Each row is a point on a landscape with many peaks, with its height.
A climber steps from a point to the highest of its 2 nearest points, and stops where none of them is higher. Distance is the straight distance between rows; heights are no part of it.
j119 height 4.77: [-0.89  2.25  0.35  0.38 -1.14  0.44 -0.60  2.39 -1.37  1.82 -0.50 -1.87
  3.31  1.52 -1.41  0.16 -1.18  3.34 -1.19 -0.41]
j494 height 6.83: [ 0.03 -1.63  0.62  0.22 -1.09 -0.98 -1.47  3.13 -0.60 -0.72 -2.36  1.23
 -1.32 -0.29  3.94 -1.89 -4.96 -0.18  3.13 -3.98]
j131 height 0.43: [ 3.74 -1.58 -1.93  1.52  0.42 -0.10  1.61 -4.78 -0.72  0.35 -3.22  2.47
  3.24  0.90  0.62  2.65  3.26 -2.42  0.30 -1.38]
j814 height 2.47: [-1.20 -0.32  1.14  2.14  1.60  2.39  2.91 -3.75 -1.31  1.11 -1.89 -1.96
 -2.13 -0.76 -3.84 -1.16  0.77  0.47  0.36  2.03]
j436 height 0.44: [-2.12 -0.67 -0.01 -0.44  1.96  1.00  0.21 -1.99  2.46  0.16  2.29 -3.99
 -3.96 -0.26 -2.80 -0.81 -1.83 -1.16 -0.64  0.53]
j153 height 3.17: [-0.64 -1.60  0.53  1.20  3.01  2.15  4.51 -2.42 -0.67 -0.79 -3.84 -2.05
 -2.46 -2.37 -2.32 -1.32 -0.14  0.10  1.63  0.18]
j724 height 6.45: [ 0.03 -0.10  0.79  0.19 -1.39  0.35 -1.66  2.36 -1.02 -0.46 -1.85  0.14
  0.68  1.52  1.30 -1.70 -5.01  1.55  1.70 -3.14]
j77 height 0.23: [ 0.35 -0.93  0.86  0.36  1.13 -0.34 -3.41  2.07 -2.62  1.13 -1.41  0.76
  0.71  0.85 -1.35 -1.25 -0.60  2.80  1.94 -0.89]
j13 height 4.28: [-3.83  1.77  0.25 -0.69 -0.16  0.86  1.23 -0.34  1.75 -1.12  1.77 -1.00
 -0.99  0.84  0.81 -0.03 -4.68  1.23 -0.26 -1.37]
j742 height 5.26: [-0.86  3.83  0.36 -2.25 -1.34  0.81  0.78  1.20 -1.31  0.69  0.05  1.17
  3.50  0.27 -1.48  0.11  0.43  2.60 -3.35  2.14]
j505 height 1.54: [ 2.04  0.21 -2.10 -0.53  0.40 -0.89  1.33 -0.75 -0.43 -0.58 -1.98  3.04
  1.91 -2.16 -1.06  1.91  3.51  0.07 -1.08  0.17]
j123 height 0.46: [ 2.45 -0.96  0.23  1.83  0.42  0.33  2.40 -6.82  0.40 -0.49 -2.05  1.32
  4.32  0.56  1.72  1.19  2.34 -2.53 -0.60  0.94]
j317 height 5.89: [-2.41  0.27 -1.81 -1.53  1.45 -2.36  1.42 -0.96  5.11 -2.09  3.45 -0.48
 -1.05 -1.06  1.89  2.06 -0.61 -1.39 -0.79  1.22]
j8 height 0.59: [ 0.14 -2.86  0.23  3.18  2.43 -1.35 -0.40 -2.69  2.84  0.80  0.01 -2.53
  1.67 -0.40 -0.70  0.02  3.65 -1.62 -1.39  2.30]
j602 height 5.02: [ 1.66  1.71  0.28 -2.87 -1.89  0.34 -1.65  1.96 -1.53  0.08  0.16  2.64
  3.45  0.20 -0.11  0.39  1.25  2.29 -1.57  0.98]
j106 height 4.50: [ 0.52  3.35 -1.27 -0.62 -0.03  1.11  4.44  0.92 -3.35 -0.49 -4.87  1.32
 -0.35 -1.80 -0.44  1.12 -0.12  2.25 -0.97  0.02]
j81 height 4.84: [-2.38  2.83 -0.05 -0.67  0.53 -0.07  3.76  0.67 -1.93  0.43  0.35 -0.20
 -2.17 -3.00 -1.45  0.30  0.59  1.18 -1.15  3.27]
j889 height 1.58: [ 2.33 -0.36 -1.98 -1.82 -1.23 -1.83 -0.74  0.66  1.00 -1.04 -0.74  1.45
  3.83 -2.04  0.85  1.69  3.47  0.75 -1.95  0.20]
j38 height 5.45: [ 3.03  1.88 -2.56 -0.86 -1.74  1.82  1.75 -0.73 -2.35  0.38 -3.18  1.05
  3.35  1.78 -1.87  1.01 -1.75  1.67 -0.68 -1.37]
j269 height 3.79: [-2.90  1.43  1.68 -1.30 -0.10 -2.60  2.21  2.48 -1.69 -0.80  0.32  1.89
 -0.32 -2.90 -0.14  1.65  0.08  2.32  0.36  1.74]
j764 height 0.55: [-1.29 -2.30 -1.41  1.91  2.21 -0.69 -3.37 -1.93  2.86  0.82  0.56 -3.19
 -0.76 -0.39 -0.80 -0.61  2.69 -1.90 -0.87  1.78]
j171 height 6.95: [-2.89  2.39  1.45 -2.98 -1.72 -0.33  3.57 -0.30  3.25 -1.69  5.98  0.67
 -0.31  2.98  2.25  0.71 -1.27 -0.34 -2.51  1.74]
j596 height 4.94: [-1.57  0.32 -0.95 -0.61  1.02  1.30  1.77 -0.74  0.04  0.26  2.47 -1.13
 -3.23 -1.21 -2.61 -0.66  1.42 -2.11 -1.91  2.21]
j526 height 5.24: [ 2.04 -0.68 -0.81 -1.24  1.93 -2.46 -3.74 -0.07 -0.73  0.94 -0.52  1.34
  2.36 -1.63 -0.68 -0.18  4.87 -0.10 -0.12  2.33]
j875 height 6.80: [-0.15 -2.73 -0.45  1.03 -0.37 -3.33  0.85  2.31  1.21  0.36 -1.57 -0.51
 -3.04 -2.70  3.95  1.72 -1.82 -1.01  2.15 -4.73]
j659 height 1.05: [ 1.76  0.22 -1.04  0.85  2.18  1.99  2.41 -2.46 -3.61  0.54 -4.52  2.26
  2.00  3.61 -1.15  0.01 -0.73 -0.45  2.26 -1.20]
j657 height 0.77: [-0.58 -0.73  1.56  1.93  1.95  1.59  0.44 -1.17 -0.33  2.88 -1.28 -1.67
  2.01  2.61 -1.95 -0.51  0.86  0.22 -1.52  1.25]
j517 height 1.69: [ 1.94 -1.81 -2.21  2.13  2.01 -0.32  0.28 -1.93  1.01 -0.08 -2.64 -0.46
  1.62 -1.46 -0.87  1.91  1.22 -0.27  0.57 -0.76]
j149 height 4.62: [ 1.50  1.21 -2.12 -0.50  0.20  1.43  2.42 -2.50 -0.40  0.08  1.23  0.35
  0.50 -0.01 -1.92 -2.00  3.22 -4.08 -1.65  3.87]
j70 height 4.67: [ 0.73  2.26 -2.84  0.50  2.33  3.08  2.19 -4.28 -0.64 -0.94 -2.15  0.66
 -1.13 -0.80 -1.96 -0.23  0.17 -0.43 -0.30  0.90]
j737 height 5.55: [ 0.80 -1.96 -0.79  1.50  0.36 -0.07  3.76  0.19 -3.78  0.12 -5.65  1.45
  1.00 -1.60 -1.00  1.02  0.36  0.83  0.04 -0.90]
j396 height 5.33: [ 0.12 -1.16 -1.23 -0.98  0.06 -3.38 -2.46  0.05  4.58 -2.70  1.08 -0.54
  0.41 -2.22  2.58  2.43  2.37 -0.26 -0.20 -0.64]
j293 height 6.29: [-2.15 -1.01  2.46  0.15  1.91 -1.99 -2.02  2.95 -0.56  2.35  2.07 -0.81
 -0.85 -1.69 -2.05 -0.70  1.82  0.41 -1.55  3.05]
j351 height 5.76: [ 1.62  2.39 -1.43 -0.14 -1.05  1.33 -1.23  0.28 -2.16  0.91 -0.89  1.98
  2.98  1.43 -1.31 -0.11 -2.69  1.81  0.45 -1.72]
j623 height 4.91: [ 1.29  3.05 -0.91 -3.12 -2.25  0.88  0.29 -0.86  0.48 -1.97  2.87  2.00
  2.23 -0.22  0.40 -1.45  0.14 -0.63 -0.98  1.88]
j341 height 0.66: [-0.11 -0.58  2.08  2.08  1.28  1.29  4.25 -4.32 -1.79  1.15 -0.31 -0.64
  0.43 -0.03 -0.98 -0.86  3.18 -1.12 -2.04  3.90]
j906 height 5.44: [-3.47  0.71  2.53 -0.04  0.75 -0.21  1.03  2.80 -0.66  1.66  1.51 -1.70
 -1.43  0.44 -1.46 -0.07 -2.13  1.61 -0.43  0.27]
j947 height 0.32: [-2.20 -0.25  3.03 -0.05  1.36  0.79  0.38  2.00  0.06 -0.28  0.94 -0.53
 -3.09 -1.23 -0.05 -1.62 -4.18  1.90  3.02  0.21]
j73 height 7.44: [ 1.01  0.85 -0.87  1.58 -0.13  1.73  3.59 -3.35  0.18 -0.63 -3.49 -0.60
  2.04 -0.66 -0.78  0.61  0.25  1.78 -1.64  0.10]
j265 height 5.87: [ 1.62  0.82  1.08  0.28 -1.03  0.65 -1.10  0.53 -2.05 -1.03 -0.02  4.87
 -1.32 -0.41  1.26  0.08 -3.88  1.01  2.69 -1.01]
j195 height 1.62: [ 3.37 -1.75 -2.03  0.79 -0.06 -1.22 -0.34  0.00  1.92  0.07 -2.68  0.47
  3.00 -0.36  0.59  2.92  2.25  0.79 -0.81 -1.54]
j442 height 3.56: [-2.52 -1.34  0.27  0.24  1.99 -2.66  0.75  2.78 -1.23  0.23 -0.67  1.64
 -1.46 -4.37  0.04  1.57 -0.51  2.27  0.11  0.16]
j205 height 6.27: [-2.62  0.17 -0.73 -1.72  1.47 -1.05  1.88 -0.60  3.12 -0.36  4.11 -2.46
 -0.36 -0.31 -0.11  0.59 -0.61 -2.22 -2.12  2.24]
j972 height 4.38: [-0.54  0.37  0.76 -0.39  0.37  0.63 -2.97 -0.42 -0.61  0.40  3.68  0.14
 -1.54  0.55 -2.76 -2.29 -0.25 -2.11 -0.72  0.39]
j150 height 5.36: [-2.95 -1.35  1.08  2.15  1.55 -0.28  1.50  0.96  0.65  1.99  0.15 -4.08
 -0.92  0.01 -2.14  0.66  1.06 -0.84 -2.78  2.21]
j91 height 4.58: [ 0.38  0.10 -1.04 -1.27 -0.38  2.13 -0.92 -1.28 -0.85  0.06  2.55 -0.89
 -3.38 -0.06 -3.34 -3.38  0.75 -3.56 -1.90  0.95]
j720 height 5.48: [-1.40  1.79  2.27 -0.09 -1.31  1.65 -0.49  0.25 -1.06 -1.59  1.66  3.39
 -0.62 -0.89  0.21 -0.26 -3.43  0.71  2.40  1.23]
j437 height 5.05: [ 2.12  1.84 -1.88 -0.94 -1.09  1.15  4.13  1.15 -3.19  0.01 -4.39  0.82
  1.43 -0.36  0.46  0.29 -2.13  1.32 -1.11 -2.49]
j938 height 1.48: [ 0.75  1.48 -1.29 -0.90  0.42 -0.65 -0.18  1.02 -0.96  0.22 -0.56  2.20
  0.62 -1.97 -0.50  1.68  0.54  0.62  0.03  0.00]
j65 height 0.17: [ 2.63  0.58  0.22 -0.49 -0.96 -1.54 -6.40  1.15 -2.31  0.59  0.00  1.79
  2.32  1.92  0.84  0.00  2.41  2.10  1.21 -1.08]
j622 height 3.86: [-2.83  1.19  0.90 -2.09 -0.70 -1.65  0.30  2.47  2.38  0.11  2.28 -3.46
  2.37  1.81  1.17  2.30 -1.77  1.13 -3.70  0.41]
j594 height 3.49: [-0.29 -0.59  3.01  1.28 -3.55 -1.26 -1.76  1.32  2.64 -2.81  0.00 -0.17
  1.53  2.06  5.22  2.76  0.56  3.44  2.85 -2.87]
j354 height 7.14: [ 2.12 -1.09 -0.53 -0.63 -2.32 -0.32 -2.27  2.30 -0.18 -0.57  2.65 -2.14
 -1.63  3.52 -0.75 -2.76  0.53 -4.93 -2.49  0.96]
j165 height 5.53: [-1.11  0.63  1.05 -2.05 -0.94 -0.54 -0.14  0.85  1.19 -0.17  4.89  0.29
  0.54  0.38  1.44 -1.11  0.42 -1.96 -1.20  2.94]
j694 height 5.75: [-1.56 -1.34  0.84  0.93  1.29 -1.13 -0.31  0.64  1.61  2.39  1.22 -1.89
 -0.58 -1.51 -1.96 -0.03  3.70 -0.76 -2.33  2.89]
j544 height 0.64: [ 0.71 -2.44 -0.24  2.33  1.36 -1.02 -0.89 -1.20  1.47 -0.02 -2.47 -0.16
  3.72  0.09 -0.01  1.10  5.19 -0.63 -0.65  2.27]
j463 height 4.56: [ 0.72 -0.48  1.80  1.49  0.85 -1.82 -6.22  0.64 -0.69  0.01  1.80  1.16
 -1.25 -0.09  0.98 -1.06  2.73  1.91  3.38 -0.09]
j727 height 4.79: [ 0.96  3.00 -2.88 -2.85 -0.52  0.41  0.90 -1.27  0.01 -1.35  2.92  1.07
  0.66 -1.20 -0.66 -3.20  1.16 -3.07 -1.35  3.73]
j828 height 5.93: [-3.45  1.23  0.30 -0.92  1.42  1.06  4.09 -0.92 -1.23  0.00  0.51 -2.27
 -5.13 -1.88 -2.47 -0.42  0.51  0.18 -1.74  2.19]
j287 height 0.67: [ 0.49 -1.86  2.33  1.82  1.49 -0.89  0.75 -1.94 -1.10  1.62 -1.65  0.28
  2.88 -0.09 -0.70  0.73  4.32 -0.99 -1.94  3.55]
j929 height 5.23: [-1.53  3.15 -0.52 -2.31 -1.15  1.48  1.89 -1.18  0.14 -1.24  5.04  0.58
 -3.81  0.23 -1.00 -0.94 -0.43 -2.13 -2.25  2.40]
j327 height 1.91: [ 0.83 -1.90 -0.29  1.30  3.81  1.55 -0.32 -4.49  1.11  0.61  0.81  0.21
  0.11 -0.38 -2.14 -0.69  4.21 -3.31  0.03  3.07]
j860 height 3.29: [ 0.13  0.49  0.39  1.44 -1.24 -1.99 -4.42  1.47  1.35 -0.88 -0.47 -3.53
  1.33  1.12  2.19  0.43  0.63  2.81  0.46 -1.00]
j904 height 4.06: [-0.78 -0.05 -0.62  1.20  2.56  1.32  1.56 -1.48  0.93 -0.34 -2.45 -2.31
 -2.21 -1.74 -2.35 -0.87 -2.70  0.37  1.26 -0.42]
j434 height 5.01: [-0.60  2.17  0.31 -1.76 -1.04  0.53 -0.91  1.42  0.42  0.99  1.22 -1.29
  2.52  1.81 -1.44 -0.66 -0.17  0.94 -2.76  0.88]
j536 height 7.45: [-1.62 -0.24  2.93 -0.80 -2.73  0.01 -1.54  0.52  2.38 -0.66  4.68 -0.32
 -1.57  4.64  3.61  0.00 -0.05 -1.95 -1.17  1.20]
j117 height 4.87: [ 0.41  0.27 -3.23  0.19  1.51  1.77  2.18 -1.22  0.04 -1.34 -3.46 -0.86
 -1.04 -0.85 -1.37 -0.12 -3.75  0.16  1.71 -3.04]
j656 height 0.57: [ 0.21 -0.69  1.76  1.39  2.81  1.47  3.56 -7.19 -2.55  0.43 -1.44 -0.72
 -0.30  0.78 -0.54 -0.89  1.31 -0.89 -0.10  1.53]
j788 height 5.81: [-1.85 -0.32  0.57 -0.88  0.98 -1.12 -1.73  1.43 -0.27  0.40  2.77 -0.07
  0.42 -0.81 -0.11  0.14  0.54  0.59 -0.39  1.98]
j779 height 3.11: [-1.21 -0.70  0.37  2.20  0.95  0.03 -2.88  0.50  0.91  1.14 -1.45 -4.04
  0.24  0.82  0.65 -0.09 -1.16  1.87  0.34 -1.17]
j967 height 1.80: [ 0.07 -0.29 -1.20  0.64  2.82  0.81 -0.42 -2.72  0.76 -0.33 -1.43 -0.06
  0.94 -0.50 -2.44  0.23  2.10 -1.61 -0.48  1.45]
j347 height 3.40: [ 1.15  0.73  2.01  0.84 -3.51 -2.09 -4.70  2.46  1.04 -2.33 -0.12 -0.67
  1.25  1.48  3.71  1.31  1.34  3.22  1.31 -1.66]
j752 height 6.90: [ 1.12 -2.66  0.32 -1.48 -2.13 -1.13 -2.12  2.59  1.16 -2.34  5.23 -1.53
 -3.35  1.62 -0.12 -2.32 -0.26 -5.83 -1.23  1.19]
j386 height 7.27: [ 1.99 -0.20 -1.19  0.27 -0.33 -0.20 -3.61 -1.90  1.13 -1.77 -0.44  0.64
 -1.60 -1.12  1.23 -0.18 -2.21  0.50  2.86 -2.46]
j267 height 4.02: [-4.05 -0.70  0.58  0.77  2.53  0.54  3.95  2.71 -1.99  0.71 -4.08 -1.68
 -1.59 -2.07 -0.75 -1.51 -1.77  1.65 -0.23  0.17]
j534 height 7.46: [ 0.59 -0.21  0.23  0.15 -2.02  0.34 -3.74  1.21  1.62 -0.42  2.83 -4.08
 -1.40  3.35  1.27 -2.79  0.85 -2.82 -1.26  1.01]
j297 height 0.98: [ 0.65  0.36 -0.17  0.19  2.91  2.56  2.16 -1.00 -5.23  1.66 -3.79 -0.03
  0.51  3.24 -2.25 -2.50 -1.29  0.42  2.58 -0.88]
j358 height 0.38: [-3.03 -2.28  1.78  0.50  1.50  0.69 -0.19 -0.23  1.81  0.52  1.95 -2.38
 -2.69 -0.31 -1.00 -1.19 -2.51  0.75  1.91 -0.12]
j869 height 7.10: [-0.27  0.62  2.85  0.78 -3.28  0.74 -4.63  0.90  1.99 -0.15  4.00 -1.75
 -1.73  4.08  1.29 -1.09 -0.13 -0.27 -1.19  0.40]
j154 height 4.88: [-1.45  2.36 -1.22 -1.64  0.79  2.65  0.28 -2.29  1.31 -1.74  3.36  0.67
 -2.85 -1.22 -1.60 -0.96 -1.32 -1.74 -0.04  0.50]
j732 height 3.67: [-1.73  1.60  2.83  0.25 -1.81  0.66 -0.97  0.68  2.56 -0.89  2.41  0.11
  1.23  2.55  2.58  1.45 -3.74  2.04  1.31 -0.44]
j748 height 0.50: [-1.65 -2.07 -0.67  0.63  1.79  0.72 -0.66 -1.10  3.25  0.32  2.75 -4.17
 -2.47  0.17 -2.80 -0.41  1.95 -3.09 -1.55  1.55]
j804 height 7.18: [ 1.27 -1.15  2.04  1.35 -2.65 -2.06 -1.81  3.25  0.08 -0.97 -1.68  2.03
 -1.77  0.71  5.20  0.13 -1.71  1.08  3.30 -4.18]
j464 height 6.57: [ 0.26 -2.30  3.26  0.56 -3.14 -2.67 -0.94  3.17  1.31 -1.54 -0.04  2.74
 -0.42 -0.28  4.74  4.09  1.00  2.01  1.88 -0.88]
j891 height 6.20: [ 0.94  1.09 -0.34  0.11 -1.44  0.32  3.94 -1.95 -0.27 -1.78 -2.98 -0.18
  4.18 -0.62 -1.02  2.23  2.43  0.69 -3.25  1.36]
j593 height 4.89: [ 0.84 -0.28 -0.14  0.58  2.10 -1.73 -5.31  1.21 -0.11  1.58  0.28  0.85
 -0.25 -0.67 -0.82 -1.22  3.22  1.06  1.21  1.74]
j343 height 5.42: [-0.81  0.73  1.00 -2.42 -2.81 -0.09  0.97  0.55  0.39 -0.81  6.50  1.41
 -2.91  0.74  0.44 -1.28  0.10 -4.00 -1.52  2.73]
j561 height 5.97: [ 2.32  1.22 -3.32 -1.07  1.19  0.30 -3.11 -1.84  3.33 -1.76  1.43  0.63
  0.15 -1.97 -0.70 -1.52  1.68 -2.84  0.82  1.58]
j305 height 6.40: [ 1.09 -0.31  0.05  1.32  0.27  1.35 -1.27 -0.57 -0.35 -2.14 -0.53  2.53
 -2.51 -0.97  1.30 -0.39 -4.66 -0.03  4.26 -2.67]
j523 height 0.27: [-1.34 -0.54  1.12  0.60  1.45 -1.23 -1.61  2.29 -1.79  0.44 -0.35  0.54
 -1.31 -0.97  0.44 -1.57 -2.25  1.56  2.40 -1.04]
j419 height 2.10: [-0.73 -2.24  0.96  1.03  3.32  1.97  0.93 -3.58 -0.42  1.53  0.15 -1.70
 -1.81 -1.71 -3.87 -1.26  3.01 -1.30  0.77  2.55]
j252 height 6.56: [ 3.88 -0.47 -1.42  0.27 -0.28  0.24  0.93  0.90 -4.51  2.31 -4.23  1.63
  0.54  1.85  0.17  0.80  0.05 -0.77  2.45 -4.04]
j345 height 0.49: [ 0.64 -0.76  1.27  2.64  1.94  1.73  2.91 -7.21  0.47 -1.03 -1.20 -0.53
  2.33  0.18  0.21 -0.12  0.91 -1.40 -0.72  0.47]
j878 height 6.49: [ 1.31  0.62 -1.75  0.08 -0.01 -0.01 -3.46 -1.08  2.13 -1.22  0.85  0.81
 -0.11 -0.14 -0.27  0.69  0.27 -0.62  0.39 -0.53]
j723 height 5.00: [ 0.51  2.40  2.08 -1.94 -3.03  1.04 -1.54 -0.21  1.14 -1.33  3.76  4.15
  2.19  0.40  1.24 -1.05 -0.04  0.36  0.16  1.49]
j961 height 6.34: [-4.01 -1.37  2.84 -0.77  0.35 -1.47 -0.08  0.90  1.68  0.85  5.46 -1.23
 -2.06  1.12  1.11  0.80 -1.22 -0.51  0.10  1.02]
j49 height 0.72: [-0.81 -0.07  0.35  1.01  0.76  0.66  2.37 -1.16 -1.25  1.00 -0.93 -1.21
  0.93  0.34 -2.27 -0.21  2.93 -0.14 -2.98  2.79]
j815 height 6.16: [ 2.65 -1.01 -1.56  0.44  0.52  0.78  1.61 -0.72 -2.92  1.91 -4.38  1.65
  1.45  0.26 -0.80  2.58  0.71 -0.29  0.58 -1.90]
j175 height 6.64: [-3.45  0.11  1.34 -2.19  0.77 -0.03  2.64 -0.47  1.73 -0.69  5.36 -0.59
 -2.21  1.37  1.17  0.88 -1.68 -1.50 -1.48  0.80]
j574 height 7.19: [ 1.28 -2.03 -1.62  0.83 -1.30 -2.90  1.33  4.35  0.01  1.98 -2.63  0.38
 -2.61 -2.46  2.85 -0.79 -0.58 -0.65  1.52 -5.21]
j283 height 5.85: [-4.05 -1.13  2.12  0.03  0.54 -0.06 -0.04  3.19  0.28  1.91  2.68 -3.53
 -1.39  0.57 -1.46 -0.06 -0.41 -0.25 -3.38  1.32]
j825 height 3.58: [-1.52 -0.01  0.88  1.13 -2.03 -0.76 -0.11  1.90  3.93 -2.23  0.73 -0.25
  0.73  2.36  4.13  2.91 -2.69  1.97  2.10 -2.13]
j976 height 4.04: [-3.04  1.72  0.42 -0.76  0.24  1.76  0.85  0.80  2.54 -0.39  1.76 -2.87
  1.15  0.77 -0.63  1.36 -3.09  1.90 -2.49  0.36]
j498 height 6.21: [-0.05 -1.71  1.60 -0.01 -0.71 -2.13 -1.66  1.67  1.34 -1.34  0.08  0.54
  0.17 -1.12  3.91  2.19 -0.83  2.03  1.94 -1.75]
j323 height 4.78: [-1.52 -2.25 -0.22  1.99  2.08 -0.78  3.16  1.14 -1.61  0.81 -4.17 -0.43
  0.04 -2.90 -0.58  0.25 -0.59  1.38 -0.40  0.47]
j74 height 4.54: [-1.07  1.86  0.12 -1.41 -0.08  0.77 -0.68 -1.62  1.21 -1.62  2.11 -0.44
 -0.20 -0.71  0.11 -0.13 -2.75  0.10  0.33  0.57]
j823 height 5.17: [ 0.44  2.14  1.94  0.43 -2.64  2.36 -2.26 -0.15 -0.20 -0.57  2.99  2.28
  0.77  1.67  0.08 -1.14 -2.95  1.27  0.63  0.36]
j342 height 6.93: [ 3.03  0.10 -2.11 -0.75 -2.12  0.39  3.80  2.14 -3.73  3.23 -5.17  1.83
  0.71  1.46 -0.28 -1.29 -0.69 -0.62  0.57 -4.53]
j485 height 0.90: [ 0.06  0.67  0.11  1.10  1.62  2.32  0.84  1.47 -4.23  1.65 -3.55  0.52
  2.56  2.05 -1.55 -1.39 -0.98  2.16  0.86 -0.59]
j259 height 7.17: [-1.85  0.64  1.70 -2.30 -2.36  0.48  0.47  0.05  3.97 -0.58  5.22 -0.80
  1.54  3.96  2.11 -0.09 -1.19 -0.44 -2.31  1.25]
j428 height 4.22: [-0.33 -0.70  2.08  0.13 -1.06  0.61 -4.39 -1.34  0.31 -0.37  4.02 -0.49
 -3.71  0.40 -0.24 -2.18 -0.14 -1.60  1.82 -0.10]
j460 height 1.13: [ 0.68  0.38 -1.20  0.11  2.46  2.12  1.76 -3.63 -4.41  0.46 -2.52  1.97
  0.03  1.46 -2.98  0.58  1.06  0.14  2.49  0.72]
j334 height 5.77: [ 1.22  0.46 -2.64  1.23  0.78  1.58  2.51 -3.39 -0.76 -0.32 -4.37  1.10
  0.11 -0.50 -1.72  0.42 -1.42 -0.23  0.40 -1.41]
j515 height 7.26: [ 1.86 -0.76 -1.15 -0.74 -2.65 -0.31  2.04  3.57 -2.22  3.66 -3.47  2.34
 -0.06 -0.51  2.06 -2.43 -1.72 -0.39  1.31 -5.27]
j89 height 6.86: [ 1.27 -2.55  2.23  0.04 -4.09 -1.26  1.11  3.82  1.78 -0.02 -1.48  3.09
 -1.43  0.44  5.22  2.71 -0.25  1.25  3.43 -3.02]
j167 height 6.24: [ 3.43 -1.49 -1.49 -0.10 -0.01 -0.92 -1.06  1.90 -3.05  0.92 -3.58  1.09
 -1.26  0.30  1.63 -0.81 -1.95 -0.41  2.78 -4.37]
j381 height 4.99: [ 0.98 -1.00 -2.05  0.41  0.37 -3.45 -3.17  0.38  2.44 -1.42 -1.68 -1.06
  0.02 -1.50  1.18  1.90  4.47  1.17 -0.51 -1.50]
j701 height 5.51: [ 2.89 -0.48 -3.04 -0.33 -3.71 -0.50  2.33  0.51  1.45  2.00 -2.61  0.12
  0.44 -1.34  1.94  1.47 -1.26 -0.66  0.54 -5.07]
j510 height 6.59: [-0.99 -2.14  1.82 -0.31 -0.10 -0.98 -3.11  1.14  0.94 -0.98  4.57 -2.82
 -4.84  1.84 -0.71 -1.21 -0.33 -3.51 -1.59  0.77]
j760 height 6.07: [ 2.03  1.67 -0.92  0.08 -1.21  0.51 -3.07  1.04 -1.58  0.45 -2.77 -0.46
  1.89  2.21  0.56 -0.12 -2.45  1.98  1.09 -3.70]
j816 height 0.16: [ 3.43  1.19  1.03 -1.77 -1.69 -0.68 -4.31  0.33 -1.38 -0.90  1.22  4.18
  2.77  0.26  1.27  0.00  1.31  1.22  2.19 -0.48]
j518 height 1.40: [-0.13  0.65 -0.82  0.49  0.99  0.05  0.33 -0.25 -1.71  0.93 -0.08  0.54
  0.09 -0.83 -3.10 -0.91 -0.53  1.76 -0.43  0.30]
j677 height 5.68: [ 1.19  0.24 -0.65 -2.00 -4.48 -0.62  1.99  1.44  1.38 -0.46 -1.25  1.09
  0.73 -1.02  2.07  2.72 -2.29  0.34  0.14 -4.29]
j130 height 1.27: [ 0.03  0.93  0.06  0.45  2.60  2.61  1.11 -1.42 -3.11  1.43 -0.35  1.16
 -0.87 -0.81 -3.66 -1.22  2.18  0.79  1.57  1.76]
j882 height 5.84: [ 2.40 -2.36 -2.63  1.62  0.10 -0.60  1.01  0.80 -0.54  0.44 -3.37  0.42
 -0.45 -1.01  0.38 -0.13 -1.05  0.20  1.06 -4.70]
j678 height 5.65: [-0.44  1.88 -1.81 -1.44 -0.98  0.80  2.20 -0.20 -0.89 -0.85 -0.78  0.45
  2.86 -1.74 -0.62  0.84  0.96  1.46 -2.69  2.47]
j744 height 6.22: [-2.16 -3.14  1.55  0.10  0.11 -0.36 -1.52  1.74  0.08  1.21  3.95 -4.35
 -3.57  0.80 -1.70  0.62  0.05 -1.99 -2.98  0.37]
j408 height 5.46: [ 1.80 -1.54 -2.92  1.53 -2.19 -1.48 -0.43 -0.26  1.88 -0.36 -2.57 -1.07
 -1.14 -1.51  2.21  1.94 -1.91 -0.44  1.65 -4.61]
j499 height 4.76: [-2.51  1.45  0.86  0.29  2.08  0.78  1.87  2.79 -3.09  0.44 -1.32 -0.98
 -1.12 -1.05 -1.66 -1.38 -2.48  3.05  0.06  0.14]
j366 height 5.47: [ 3.14 -0.28 -1.90 -0.56  0.51 -1.10 -2.64 -0.16  0.45  0.76  0.21  0.77
  3.35  0.25 -0.92 -1.93  5.04 -2.96 -0.39  2.84]
j682 height 4.03: [-0.85  1.88  0.40 -1.25 -1.07 -1.43  3.55  2.57 -2.66 -0.88 -2.85  2.66
  0.09 -3.20  0.93  1.16 -1.12  2.25 -0.80  0.19]
j390 height 5.88: [ 0.27 -0.60  0.25 -0.26 -2.35 -0.42  1.01  2.37  1.03 -1.85 -0.36  1.40
 -0.95 -1.29  3.88  2.14 -3.34  1.29  1.73 -3.02]
j222 height 3.77: [-1.95  1.64  1.03 -0.22 -2.06 -0.48 -1.60  1.85  3.45 -0.03  2.29 -3.13
  1.71  2.69  1.64  0.44 -1.87  0.91 -0.76 -0.32]
j298 height 0.83: [-0.05  0.29  0.72  1.74  1.18  3.50  2.21 -1.51 -2.78  2.67 -2.95 -1.55
  2.76  2.52 -2.13 -0.77 -0.88  1.89 -0.47  0.76]
j612 height 7.53: [ 2.10 -2.22 -0.89 -1.41 -1.79 -2.59  0.05  3.28 -2.21  3.77 -2.51  2.03
 -1.00 -1.70  2.19 -1.17  0.74 -1.03  1.70 -3.94]
j636 height 5.66: [ 1.86 -0.48 -2.69 -0.81  0.27 -0.69 -2.67 -0.27  2.86 -0.58  2.52 -0.69
  1.22 -0.33 -0.36 -2.53  3.10 -3.94 -1.14  3.14]
j868 height 4.30: [-0.11 -0.10  1.83  1.72  0.28 -0.80 -5.35 -0.77  1.13 -1.23  2.51  0.06
 -2.53 -0.03  1.46 -0.18 -0.14 -0.14  3.96  0.13]
j557 height 5.60: [-1.45 -0.58 -0.68 -2.37  0.24 -2.86  0.47 -0.21  4.90 -3.19  2.65  1.84
  0.85 -1.53  2.79  3.41  0.71 -0.29 -0.65 -0.03]
j407 height 0.20: [ 2.05  0.11 -0.25 -0.17  2.09 -0.62 -4.22  0.80 -3.32  1.52 -0.27  2.12
  0.93  1.47 -0.29  0.00  2.21  1.87  3.66 -1.12]
j362 height 4.35: [ 0.64  2.89 -3.62 -0.41  0.45  2.34  3.05 -4.12  0.36 -0.71 -0.50  0.78
  1.44 -0.35 -1.52 -0.83  2.12 -1.49 -2.45  2.11]

Call two points neighbours if one is among the 2 nearest of the other. Go from one point of each pair to the other, from neighbour to neighbour, staying as high as possible. Name the lowest point that can't be avoided.
j536, j804 | j267
j536, j534 | j869
j828, j334 | j428
j386, j334 | j362
j612, j804 | j408

Write out the way that a climber takes from each point below.
j149 | j727 j623 j723 j823 j720 j265 j305 j386
j269 | j682 j106 j437 j38 j351 j760 j724 j494 j804
j347 | j594 j825 j732 j222 j622 j976 j13 j74 j154 j929 j343 j165 j788 j293
j297 | j659 j460 j130 j518 j938 j505 j889 j195 j517 j967 j327 j419 j814 j153 j904 j117 j334
